Points on a hilly landscape, in no order, each with its height.
From any point a ball takes the steepest step (drop divided by distance) to one of its 2 nearest points. It stops when none of these is lower. Distance is the straight distance between rows; heights are no part of it.
q364 h=458: [ 74 125 142 101 148 137 136 139 133 103 170 129 156 128 160 111 101 167
  97 118 119 155 110 116 168 144 167 165 117  95 158 112 105 135  82 103
 153 145 139  67 123]
q795 h=403: [142 108 130 145  87 118 148 181  68 174 101  94 160 169 127  87 106 131
 166 152 105 107 147 112  98 136  95 157 178 110  96 157 125 159 162  96
 123 152 186 145 146]
q348 h=445: [170 137 102 120 149 148 139  67 121 114 141 122 130 102 102 137 103 139
 110 140 176 141 137 136 181 139 161 129 124 148 145  95  98  86 167 186
 115 159  97  46 109]
q933 h=273: [116 165 168 113 132 122 136 120 110  94 111  98 141 125 125 117 159 136
 150  98 106  99 118 128 126 186 132 160 142 172 101  93 175 125 133 149
 140 139 148 119 114]
q971 h=104: [115 131 175 156  99  89 150 129  76 100 154 150 133 131 139  71  95 114
 110 154 126 116 115 161  90 135 105 165 127 127  57 160 172 156 197 104
 132 133 102 152 136]
q827 h=407: [ 73 130 157 149 135  83 165 104 116  96 157  97 133 108 139 148  99 117
 116  85 158 184 126 124 110 154 134 148 170 217 115 111 146 140 201 161
 139 122  81 122 138]
q934 h=154: [114  91 132 127 103 150 130 167  97 143 114 146 129 159  99 154 143 121
 111 113  85 125 125 136 114 118 106 138 103 126 101 102 146 143 111 117
 149  94 132 161 173]
q164 h=379: [185  66 162 152 125 151 139  99 102 154 148 126 132  99 130 123 131  86
 150 123 154 134 135 133 118 159 123 157  78 142  99 166 103 148 139 128
 121 123  86 153 157]
q428 h=605: [127  68 102 139 217 142 125 144 117 140  80 143 124 118 122 166 161 141
 158 106 124 104 146 101 160 160 155 113 160 114 151 140 158 142  73 128
 108 125  77 154 107]
q838 h=373: [131 127  98  91 116 122  84 114 112 100 111 128  91  90  64 152 104 161
 138 123 174 100 157 214  89 126 123 107  95  99 148 143 129 113 163 148
  70 164 130 119 105]
q608 h=412: [118 111 143 151 150  80  78 125 146 108 101 136 113 107 150 147 136 108
 122 131 117  82 107 163 102 117 142 101 171 122  88 174 209 158 135 135
 136 143  51 180 143]
q88 h=366: [116 134 172 203 100 131 175 155 141 149 105 138  98 110 138 114 134 100
 148  84  94 128 106 102 113 117 123 155 126 134 110 126 133 129 137 135
 115 158 191 177 120]
q324 h=359: [145 139 148  92  73 223 127 115 175 120  97 131 158 101 124 137 100 132
 127  99 120 127 113 116 154 140 148 147  90 144 143 117 121 118  85  97
 124 120 150  94 127]
q401 h=430: [110 122 148 134 163  97 160 165 113 152 156  79 155  95 115 132 157 208
 110 124 118  99 155 130 141 166 153 158 156  90 180 144 111 146 103 131
 139 152 102  97 109]
q455 h=505: [101 153 119 113 148 116 137  87 133 103 121 164 136 119  42 159 162  70
 109  73  89  90 114 148 173 112 123  71 135 159 117 137 153 141 116 136
  93  86 136 154 130]
q39 h=183: [113 117 126 102 104 187 129 146 134 110 154 112 114 152 194 101  68 169
 109 219 172 145 124 117 122  97 152 136 115 110 146 126  75  91 139 119
 142 135 137  90 114]
q130 h=221: [ 78 146 180 165 120 120 218 156  97 128 177 113 104 125 198  95 115 132
 124 159 135 183 118 104 105 128 110 185 158 163 107 142  73 121 166 115
 156 161 140 124 133]
q877 h=378: [104 124 149 118  97 106 111 110 102 165 179 139 107 158 199  79 106 128
 146 155 121 165 149 109  94 154  81 154  94 100 101 154  91 134 156 105
 138 141 150 186 169]
q605 h=352: [127 126 152 120 163 127 140  95  90 142 153  99  98 150 181  89  68 140
 129 174 164 133 149 113 108 133  95 134 113 141  96 149 102 113 161 110
 106  99  98 173 124]
q701 h=419: [150 145 128 139  93 117 139 174 106 132  66 116 148 156 144 115 113 141
 153 161 124  89 115 126 118 151  97 155 216 142  82 158 178 132 180 118
 112 194 154 111 111]
q79 h=216: [146 115  94  69 154 139 126 147 132 128 147 158 139 136  95 159 131 140
 136 103 113 127 167 169 140 145 112 123  89  94 162 117 115 138  82 118
 127 155 113 101 141]
q207 h=70: [139 167 168 136 112 126 170 129 149 145 175 148 121 133 152 118 121 190
  63 154  94 161 163 157  99 121 113 121 104  89 139 149  93 113 103 124
 175 129 130 136 152]
q687 h=268: [ 91 162 125  90 162 197 117 115 160 136 103 131 100 147 137 181 174 151
 130  91  95 145 137 113 178 110 155  99 125 113 157 129  82 106  57 123
 137 138 176  90 152]
q717 h=325: [105 114  92 108 103 144 127 144  85 133 126 118 163 150 151 110  48 130
 135 133 188 125 145 166 114 143 108 119  65 108 140 120 100 142 144 115
 144 128 203 114 143]
q325 h=514: [145 141 110 163 109  79 160 208 171 161 151 182 166 147 127 135 153 159
  98 124 108 151 111  59 172 115 114 173 204 112 148  96 141 133 168 144
 141 175 137  91 126]
q295 h=165: [169 119  86  93 147 199  97 120 108 135  88 148 105 130  53 165 132  98
 202 149 153 122  82 169 126 114 100 123  60 146 147 106 149 139 108  94
  97 110 105 170 103]
q897 h=558: [108 143 108 122 211  89 140  96 103  78  87 176 128 122 104 156 148  68
 109  94 143 114 122 182 145 120 178  49 153 144 106 153 187 163 156 144
 109 130  32 126 106]
q70 h=391: [105 131 113 168 116 121 125 223 165 154 132 107 124 126 137 163 143 193
 140 105 143 111 131 155 106 135 134 144 146  85 180 130 104 134 139 174
 166 165 183 100 153]
q547 h=497: [132 105 119 126 135 147  72 142 174 112 126 155 131 148 168 158 149 132
 144 112 119 164 103  84 115 149 138 146 140 171 129  97 131 121 122 181
 168 159 151  96 138]
q991 h=307: [110 145  96 128  96 118 136 148 126 126  88 139 131 149  91 192 104 156
  96 143 149  87 115 198 146 121  94 100 120  81 125 149 181 132 126 136
 115 139 132 144 131]
q637 h=370: [132  68  87  98 186 100  90 107 130 101 100 153 124  99  88 159  97 118
 125  79 132 133 129 144 112 158 137 113 135 157 171 139 145 152 132 126
  81 128  49 121  83]
q392 h=470: [119  83 102  97 124 170  68 122 150 118 128 119 112 169 200 141 112 135
 149 152 141 141 113  75 118 131 116 147 108 158 123 111 123 124 112 133
 148  95 124 138 153]
q219 h=395: [105  66 119 153 147  77  85 113 160  89 151 178 136  55 113 133 125 109
 118  65 121 163 146 126 132 134 146 130 130 142 151 141 132 158 110 146
 125 125  88 137 101]
q486 h=620: [136 111 126 152 148 148  91  73 117 149  57 151 142 125  97 117 144  78
 147  98  94  77 107 101 168  94 133 112 157 117  99 174 203 175 112  92
  77 118  97 159 132]
q111 h=304: [104 148 140 117 174 102 120 140 168  99 130 144 134  85 117 182 144 162
  95 104 144 110 111 112 166 179 157 116 134 146 174 101 148 106 112 173
 145 155 114 115  95]
q278 h=375: [117 103 155 165  77 176 112  94 121 122 150 143  93 124 128  80 165  54
 160 147 117 148  97  91 129  93 141 140  78 120 106  78 111 125 112 129
 129 120 176 134 137]
q282 h=399: [169 136  76 108 110 155  86 108 122 115  95 124 127 131  87 113  97 156
 154 166 180  97 152 152 141  81 126 123  92  84 153 127 152 106 149 132
  67 152 140 117  79]
q673 h=442: [165 126  87 144 190 108 122  95 122 103 147 101 122  72  99 113 173  99
 142 114 185  66 164 106 187  88 178  74 121 156 133 148 130 121 110 141
  82  88  66 111  90]
q940 h=286: [ 99 114 114 112 118  91 116 127 131 130 109 127 127 155 150 117  69 165
 140 106 113 169 126 107 124 160 102 154 167 127 150 119 149 132 160 148
 115 176 145 133 105]
q501 h=137: [131 130 142  90 183 179 173 151  94 125  70 106 126 128  90 140 100 100
 159  91 132  80 137 155 118 116 130 114  96 138 127 150 139 165 102  71
  83 105 132 159  97]
q695 h=428: [129  98  84 151 103  80 108 142 146 136 135 158 107 183 174 131 155  84
 137 183 136 108 120  90 145 106  91 116 169 105  89 137 152 124 110 129
 118 135 131 162 125]
q752 h=264: [115 165 187 115 159 137 159 140 133 109 169 101 110 142 234 104 139 118
 137 145 129 161 132  67 115 148 146 165 157 160  95 158  75 110 119 103
 153 183 146  81 143]
q629 h=377: [181 134 129 112 187 172 133 138 122 163 138 141 155 111 137 124 104 169
 102 133 196 117 195 137 120 154 129 134  44 123 155 194  88 144 124 105
 113 112 107 117 146]
q16 h=543: [134 126 139 160 181  85  91  41 106  96  72 180 139  98  95 112 159  91
 103 106 131 142 104 153 137 134 162  88 187 151 112 162 204 149 167 169
 102 135  75 103  93]
q95 h=392: [162 120 137  96 165 174  93 150 146 165 147 117 150 131 185 124 128 189
  81 163 176 126 183  73 118 126 162 134 109 109 142 169  93 123 119 139
 122 118  96  86 158]
q607 h=431: [132  95 118 139 143  81  54  63 139 111 127 166 127 123  84 117 138  76
 166 110  90 158  68 126 129 157 114 115 123 162 137  91 134 130 128 147
 146 119 137 172 109]
q471 h=387: [137 125  95  98 176 203 128  90 109 108 107 132 142 145 131 127 154 117
 154 106 134 148 109 114 188 137 165 152  97 165 129  98 109 128  98 135
 152 110 119  47 144]
q269 h=554: [ 98  94  91 111 107 168 104 110 107 135 106 119 115 126  68 135 129 152
 143 109 111 129 167 137 137  72 123 116 127 107 139 106  96 125 137 139
  62 107 149 143 150]
q9 h=211: [114 135  95 117  94 215 119 103 173 131 135 106  77 130 118 137 145 107
 150 174 153 119  93 129 137  71 129 109  55 122 171 103 105  99  60  72
 115  80 117 125 108]
q62 h=218: [113 144 149 107 156 151 157 146 167 151 149 110 114 105 152 190 153 168
 100  84  85 134 168 124 142 120 166 100 145 113 164 164  77 112  78 128
 148 137 117 123 149]
q190 h=533: [130 104 101 135 180 163 102 119 123 110  94 157 125 124  43 152 168 120
 125 119 102 116 143 123 161  95 129  85 142 153 169 112 144 128 112 148
  77 116 157 116 109]
q380 h=418: [179 116 117 122 207 144 135  42 130 115 119 152 133 117 102 112 131  97
 156  97 120 172 110 107 175 140 158 116 116 188 161 105 107 110 124 155
 122 136 109  84  91]
q837 h=219: [123 153 150 163  65  87 151 187 129 182 115 119 145 126 120 139  73 152
 108 101 112 144 102 169  53 131  72 135 141 119 114 170 134 148 192 116
 162 117 166 199 163]
q540 h=272: [116 130 133  81 122 223 104 143 122 136 116 151 111 136 106 167 173  93
 148 120 116 138 101 135 125 131 107 131  43 135 119  88 126 141  64  79
 151  90 128 132 161]
q468 h=544: [121 105 122 189 169  76 123 148 146 125 112 170 154 101 105 145 145 121
  44 124 122 139 126  82 159  86 165 112 219 125 133 121 170 137 177 181
 100 131  86 119  92]
q588 h=416: [163 110  96 135 178 107  89 110 172 103 129 154 118 139 136 124 127  90
 139 156 115 145 142  86 152  73 145  71 131 114 152  94 144  98  91 151
 108 128 116 137  72]
q611 h=472: [165 159 137 107 131 174 177 119 112 127 126  91 155 127 147 146 125 155
  87 149 199 103 164 141 147 146 156 108 126 172 117 130 106 100 175 178
 139 110  95  72 139]
q65 h=149: [ 93 184 165 113 128 108 186 147 135 152 137  93 137 134 135 156 131 173
  88  95  95 136 169 142 113 134  92 117 131 132 135 132 109 122 119 128
 156  99 137 142 171]
q767 h=528: [150  91 105 143 173  85  90  78  97 100 117 138 150 104 129 112 163 106
 133 133 136 147 152 100 150 140 158 116 199 157  93 108 153 146 135 179
 122  99  73 101  95]
q919 h=390: [110 121 174 166 131  84 117 156 141 128 117 136 119 105 142 128 145 132
 125  75  92 114 136 123  95 124 124 137 144 108  98 171 193 161 133 125
 110 150 118 199 137]
q628 h=376: [133 126 130 145  98 142 130 104 125 137 186  88 119 138 140 121 141 105
 162 144 131 116 126 176 117 106 154 120  89  76 143 150  48 122 116 137
 148 144 172 107 170]
q700 h=382: [122 128 141 131  33 134 168 164  85 162 133 114 132 171 139  61 116  92
 121 194 116  80 114 103 107 147  73 140 121 125  65 150 121 150 149  45
 112 102 184 137 140]
q81 h=469: [168 124  91  89 123 186 109 168 118 143 116 142 112 190 124 137 119 137
 155 160 144 134 177 142  93  68  93  99  46  83 149 128 152 121 101  60
  96 108 134 165 132]
q394 h=488: [169 170 172 147 127 155 205 153 119 126 166 123 165 127 162 102 122 130
  67 204 189  88 146 133 136 161 112 127 109 137 107 156 104 121 147 136
 127 123 133  69 133]
q679 h=15: [102 106 154 130 106 185 168 174 123 136 119 124 130 155 154 122 149 126
 103 110  69 126 148  91 125 119 137 138 117 108 123 119 122 148  52  75
 147 103 152 114 169]
q47 h=336: [158 111 177 188 125 173 157 113 166 127 122 138 109  90 130 114 166  67
 153 110  79 159 113  96 127  98 161 140 117 136 130 108  93 116  76 138
 138 156 152 129 114]
q916 h=298: [104 123 157 169 157 109 137 130 134 117 167 157 104 107 213  84 146  93
 144 122 133 169 133  52 143 125 142 162 141 130 105 127  99 121  97 138
 148 175 148 113 110]
q806 h=571: [109  98 103 155  58 181  91 115 124 147  90 104 111 142 119 127 120 132
 172 168 128 120 125 111 117  71 130 118 133 102 135 104 130 113 139 129
  66 117 184 186 133]
q562 h=166: [102 193 187 136 120  73 137  95  70 111 145  85 150 121 122 106 128 147
 101 115 157  90 146 175  85 171 117 134 158 149  73 176 176 160 204 122
 119 125  89 156 165]
q2 h=402: [137 132 136 136  86 112  80 100 123 146  93 148 132 133  76 101 113  59
 178 105 102 123  65 129 127 165 119 145  94 119 111 109 146 130 155 128
 105 148 176 182 122]
q313 h=487: [185 139 126  99  25 193 117 109 134 165  99  72 165 107 109 123  87 138
 163 160 181 121 113 139 120 116 123 135  99 125 124 133  62 111 131 112
 143 107 173 124 151]
q297 h=263: [118 144 116  97 159  78 106 136 151 125 139 187 112 106  98 177 179 171
 128  79 111 128 145 160 147 172 115 126 121  99 163 121 161 131  79 148
 149 162 120 152 123]
q22 h=255: [130 135  93 126 149 157 110  89  99 113  66 186  98 141  70 179 138 102
 128 140 144 103 100 183 146 102 113 100 107 120 116 137 202 142 121 129
 100 121  91 143 117]
q986 h=401: [102  98  92 135  84 100 130 135 139 165 152 143 108 175 195 114 139 120
 172 169 108 143 105 114 111 124 113 139 149  99 142 112  85 110 119 133
 141 162 166 167 144]
q992 h=411: [114 119 160 115 145 133 139 169 131 120 169  99 186 117 165 121 133 187
  68 129 127 124 186  77 125 146 142 158 168 142 124 152 117 134 136 151
 135 122 114  85 152]
q396 h=327: [115 120 162 143 171 115 146  84 106 112 104 137 103 123 186  98 119 107
 139 127 139 130 148  70 126 138 124 148 142 147  84 129 155 121 135 133
  98 156 116 163  89]
q363 h=429: [123 120  78  88 173 149 107  81 127 130 106 123 121 165 132 153 132 122
 138 105 141 128 123  92 175 120 121 116 114 194 111 100 132 127 112 147
 128  64  92 118 132]
q858 h=584: [158 115  99 156 109 178 122 145 157 160  83 112 104 145 125 170 141 168
 156 166 144 102 150 105 145 108 115 111 121  62 152 124 151  93  92 119
  92 133 141 167 126]
q839 h=331: [136  86 118  91 139 103  99 103 103 100 141  86 146 124  78 130  78 110
 143  98 151 116 141 191  98 154 120 121 102 144 132 141 120 146 179 127
  87 119  85 111 135]
q948 h=321: [143 162 194 110  94 147 179 129 143 101 144  92 149 113 135 108 124 105
 122 113 113  94 128 134 115 156 134 142  96 154  96 112 128 112 102 103
 138 106 149 121 130]
q684 h=434: [146 105 121 117 140 149 100 134 136 120 182 133  98 161 152 130 132 132
 125 201 140 129 165 148  72  83 112  86  54  95 140 137  97 116 106 122
 137  92 121 160 165]
q855 h=164: [ 97 168 182 147 130  78 228 141  93  94 172 131 148 132 163  96  96 123
  93 157 154 140 135 122 126 153 110 166 160 159  94 143 161 138 180  99
 124 147 102 130 113]
q554 h=436: [126  92 140 127 149  82  88 103 121 130 112 105  88 111 146 130 126  92
 162 138 119 109  92 118 104 136 116 120 142 140  77 129 146 136 112 128
 132  91  61 216 115]
q503 h=213: [171 171 140 105 151 138 166 108 150 161 140  89 125 136 135 134 125 120
 115 161 156  57 117 161 112 174  77  87  53 159 127 163 107 123  93  90
 135  53 102 155 139]
q104 h=116: [113 126 126 128 100 203 137  91 148 103 126  81  82 113 153 108  85 134
 151 185 165 111  74 118 143 110 144 135 105 147 144  99  95  92 106 118
 120 107 145 125  79]
q17 h=471: [144 158 146  98  16 131 145 148 115 144 133  96 162 110 130  85  81 143
 143 177 144 130  98 143  94 139  97 159 163 149  94 126  60 105 166 114
 163 128 193 134 145]
q666 h=435: [170 161 115 147  64 129 161 195 125 147 102 144 141 165 134 117 131 159
 139 181 133 100 127 117 142 144 108 150 173  92 112 109 162 102 127 121
 140 195 196 103 101]
q757 h=452: [128 139 117 119  95  56 146 132 137 130 168 131 146 170 151 115 126 122
  88 147 100 100 153 117 137 110  82 130 160 115  91 159 149 122 136 122
 119 129 112 146 141]
q941 h=572: [120 125 129 101  45 128  86 162  89 162  97  95 131 117  67 114 102 144
 152 125 106 158  99 170  72 122 127 148 132  99 115  66  94 114 183 147
 153 137 165 157 159]
q165 h=110: [114 152 164 149  77 165 174 163 144 161 160 134 132 159 195  87 124 149
  86 140  84 160 122 116  89 123 133 152 116  80 126 163  83 142  98  67
 184 141 178 104 165]
q124 h=563: [101 162 119 167 193  56 170 130 136 119 113 169 123  99  79 163 157 132
  72  50 110 174 145 137 130  92 160  82 185 150 159 123 163 127 178 182
 111 132  80 114  96]
q944 h=292: [125 123  95 115  52 192 123 150 169 127 171 124 129 146 151 136 135 102
 138 188 150 128 109 170 100 100 112  99  38  66 194 123 116 117  66  72
 147 101 162 112 144]
q579 h=357: [145 157 198 123  62 154 168 151  97 154 103  94 145 132 109  91 125  95
  81 151 108  76 110 122  94 159 107 137  94 137  57 141 148 140 136  69
 119  69 143 159 162]
q652 h=280: [145 105 103 108 129  65 112 115 116 123 119  71 136 145  94 152 105 153
 107 125 128 107 147 172  87 125 126 106 182 142 136 154 146 123 185 163
 105 139  53 101 117]
q780 h=549: [ 99 153 144 111  96 114 129 145 119 127 159  81 100 114 125 107 114 170
 150 102  90 181 112 172  66  94 144 170 141 127 134  87  65 125 173 140
 188 131 149 119 158]
q699 h=400: [146  79 133 159 121 128 112 123 148 109 147 144 137  79 120 149 134 127
 115 128 156  94 157 117 138 132 150 133 104 123 124 165 136 129 116 161
 111 133 102 136 117]
q198 h=583: [140 133 125 143 205 115 127 139 158 135 112 197 120  99 100 174 166 124
  76  70 119 188 165 109 149 108 163  96 148 132 152 102 116 103 135 197
 125 163 121  84 113]
q10 h=498: [144 108 104 175  78 122 112 153 173 139 115 162 103 147 114 157 141 171
 158 147  89 172  97 153 117 123 129 141 158 101 176  64 145 105 126 149
 167 155 151 135 124]
q193 h=163: [101 127 132 142  57 121 155 203 126 177 139 149 122 156 174 110  87 149
 118 132  99 144 106 141  77 140 108 148 106 109 123 132 120 147 143  84
 176 127 201 154 157]
q42 h=449: [167 110  83 121 190 140  58 113 154 105 153 111 106  80 139 130 173 109
 163 146 164 106 162  93 157  75 166  93 108 133 149 119 101 100  74 147
 118 106  93 103 105]
q982 h=443: [133 107 132 103 181 143 144 130 133 102 164 104 156 109 146 105 161 162
 117 147 134  92 142 100 169 138 179 137 128 111 152 116  98 119  55 119
 140 121  91  73 109]
q352 h=447: [121 157 122 121  27 165 132 148 105 136 133 114 136 148 147  95 136 133
 155 150 124 127 135 128 121 101 122 166 142 119  87 100  90 123 145 130
 158 154 230  83 158]
q859 h=454: [120  65  98 160 113  72  69 105 156 103 121 166 144 125 115  95 125 138
 138 134  75 153  83  99 141 137 134 128 200 133 163 119 163 132 124 133
 120 109 149 167  86]
q819 h=344: [ 89 161 134 122 121  63 161  90 109 130 112  66 122 112  95 185  87 127
 105  60 132 152 125 163 103 143 131 106 172 180 143 139 153 139 206 157
 106 140  55 140 117]
q845 h=341: [102 148 127 147  61 161 123 133 159 131 182 116 120 160 163 134 164 114
 112 158 110 156  82 201  86 111 159 114  68  69 158 162  57 139  85  75
 182 108 176 118 196]
q92 h=477: [136 151 118 126 138  57 153 106 157 118 135 141 173 139  94 152 142  89
  97  94 117 102 146 127 180 114 124  92 157 126 122 142 174 136 118 149
 109 129  89 122 118]
q927 h=28: [165 142 133  96 197 138 141  93 102 105 102 118  91 109  79 128 118  80
 189 113 140  94 115 173 137 123 145 118  82 170 116 114 132 131 128 113
  86 120  90 164  89]
q167 h=326: [ 74 143 128 169 173  57 142 126 136 132 131 118 110 126 107 129 144 157
 152  72 100 150 124 118 137 135 120 151 178 124 167 121 154 136 148 161
 133 157 143 144  99]
q33 h=530: [141 159 136 187 151  60 166 146 141 153 112 191 168 123 120 129 161 122
  86 111 108 173 116  56 168 135 132 150 231 149 120 131 186 143 192 171
 121 173 111 114  91]
q109 h=243: [149 124 127 107 151 139 122 164 129 139  71 115 113 142 164 160  81 171
 108 137 149 134 162 131  96 149 121 115 116 125 122 123 146 112 160 152
 117 158 123 141 118]
q814 h=420: [187 140  84  92 167 118 105 114 130 115 114 110 121 111  96 118 137 163
 121 136 169  63 165 130 145  94 163 105 116 114 134 154 163 115 131 128
  61 122  54 130  87]
q581 h=493: [121 134 103 139 154   6 118 164 137  90 172 143 172  96 176  94 148  88
 122 142 108 159 152  76 148 116 125 146 219 156  87 116 153 148 121 147
 146 127  93 114  97]
q107 h=383: [136 140 131 150 205  74  66 135 183 110 131 180 141 113 118 115 148 120
  82 150 143 138 107  68 181 123 153  80 164 116 171  96 156 101 134 160
  99 132 160 130  62]
q409 h=279: [ 78 151 118 122  68  83 144 150 135 133 119 104 119 127  87 180  68 152
  94 104 111 118  91 207  97 112  91 120 132 127 135 136 139 128 172 133
 152  95 132 166 148]
q776 h=347: [115 149 121 171 198  56 112 136 188 117 135 172 116  97  85 155 173 147
  97 102  90 148  82 117 170 147 146  86 167 163 216 114 146  99 119 163
 153 105 163 131  77]
q799 h=466: [124 123 133 156 171  78  98  80 134 106 147 155 106  77  70 123 178 103
 138  75  77 201  83 148 135 123 136 120 142 198 154  74 108 123 131 171
 188  95 125 142 113]
q704 h=356: [158  94 137 115 129 172 124 123  94 151 131 128 155 102 110 114  50 114
 147 109 185 142 155 175  98 158 108 132  41 132 139 168  66 158 140 100
 125 113 141 130 166]
q473 h=476: [139  76 105 163 119 124  80 122 188 107 137 176 125 116  93 118 182 146
 160 125  60 182  99 124 131 119 158 120 168 122 187  80 138 113  70 126
 168 103 148 132 123]
q485 h=335: [130 152 142  97  80 197 101 119 106 164 103  95 101 153 129 133 158 109
 175 156 131 108  83 148 117 164  99 148  55  98 101  87 117 113  77 101
 169 108 172 134 152]
q682 h=404: [148 103 132 128 160 126 120  87 111 117 214  75  97 136 155 102 123  99
 146 172 164 115 138 159 115 114 131 110  74 118 142 146  52 123 119 114
 150  94  99 127 170]
q393 h=234: [116 160 159  97 102 176 162 112 100 118 172  80 137 159 177  66  82 142
 111 173 137 147 135 132 117 131 110 137 126 142 109 135  52 116 137  78
 143  99 165  89 159]
q496 h=197: [127 146 122 109 182 165 171 145 126 158  64 114 106 116 114 189  96 148
 121  92 150 102 167 141 136 127 149  92 113 130 147 166 125 118 126 130
  71 137 114 167 105]
q250 h=413: [151 149 124 119  44 152 134 118 101 130 121 121 144 166 127 101 109  91
 139 154 149  97 115 103 153 140  89 157 110 161  56 110 146 127 161 115
 121 117 170  99 146]
q886 h=362: [ 77 126 113 131 142  78 113 183 128 132 129 102 103 112 103 147 137 195
 123  66 121 109 163 171  84 131 110 139 145  95 161 142 140 148 155 151
 119 147 153 134 128]
q946 h=374: [115 149 158 126  62 153  94 141  74 171 103 119 101 143 109  81 119  65
 171 147 119 140  77 105 110 144 129 152  57  87  84  66 115 109 138 110
 127 137 196 171 153]
q186 h=512: [111 127 109 146 148  45  80 100 102 100 124 162 166 118 167  94 137  81
 117 133 132 130 141  89 154 133 117 129 224 133  58 165 211 162 141 133
 127 136  74 113 113]
q904 h=157: [166 167 141  54 134 152 143 129 162 136 142 137 124 148 134 141 144 136
 118 135 123 102 142 159 145 166  89 108  49 100 148 140 119 116  45  81
 144 106 126 131 130]
q358 h=473: [144 139 133 124 140  31 155 135 131 126 197 115 178 137 173 115 142  98
 101 164 118 140 178  90 108 143  89 120 203 149  97 181 141 150 128 115
 143 105  54 149 134]
q378 h=612: [125 101 122 148 199 123 108 122 110 155  38 124 125 145 111 145 133 132
 143  94 107  98 131 118 121 131 140 117 188 112 126 165 194 147 145 139
  80 160 102 127 126]
q374 h=495: [116 163 140 154  71 110 208 164 160 135 184 140 157 136 157 117 149 146
  83 106 103 158 121  82 169 101 118 183 164 130 124 122 112 130 137 134
 177 134 137  80 147]
q44 h=220: [125 159 141 111 116 134 128 100  92  92  93 100 136 121 108 136 153 162
 117 134 160  54 140 167 123 165 147 123 149 133  85 155 183 131 160 153
 106 121  90 124 126]
q914 h=524: [125 126  99 135  77  93 148 138 137 118 163 132 115 138 117 126 125 176
 149 133  91 159  84 154 109 115 132 178 171 147 147  71 103 116 175 173
 187 153 126  87 115]
q116 h=595: [155  89  85 142 164 164  84 156 183 147 105 149 103 133 111 183 158 147
 180 139 121 128 127 111 150 153 140 100 138  91 201 105 137 111  48 111
 123 144 125 141 116]
q573 h=281: [120 138  97  78  74 193 131 101 102 133 121 104 138 169 176  90  51 103
 143 148 169 168  81 144 140 114 137 140  83 117 122  96  56 126 124  83
 170 112 187  82 155]
q692 h=475: [ 68 142 143 150 125 118 182 119 109 123 171 144 150 127 137  99 103 150
  98  70 106 184 152  85 176 124 135 170 122 120 142 104 130 143 133 119
 132 159 157  89 129]
q370 h=343: [136 107 141  98 150 212  95 112  92  96 135 115 120 122 117 131 153  92
 160 103 159 134 138 150 130 124 142 145  51 146  92 105  99 136 115 108
 147 106 128  89 186]

Call two points neighbours if one is among the 2 nearest of the other. Go from one point of each pair to the other, from neighbour to neighbour, staying as low as possible. Name the highest point that can't be avoided.
q927 and q47: q278
q652 and q104: q699
q971 and q904: q948
q679 and q927: q991
q679 and q207: q165

Write out the way that a ball takes from each point below.
q378: q428, q116, q858, q806, q269, q190, q455, q92, q757, q695, q986, q877, q605, q396, q916, q752, q130, q855, q971
q124: q468, q33, q325, q374, q692, q364, q982, q401, q992, q95, q629, q704, q717, q573, q393, q39, q104
q17: q352, q250, q700, q579, q948, q933, q44, q562, q971
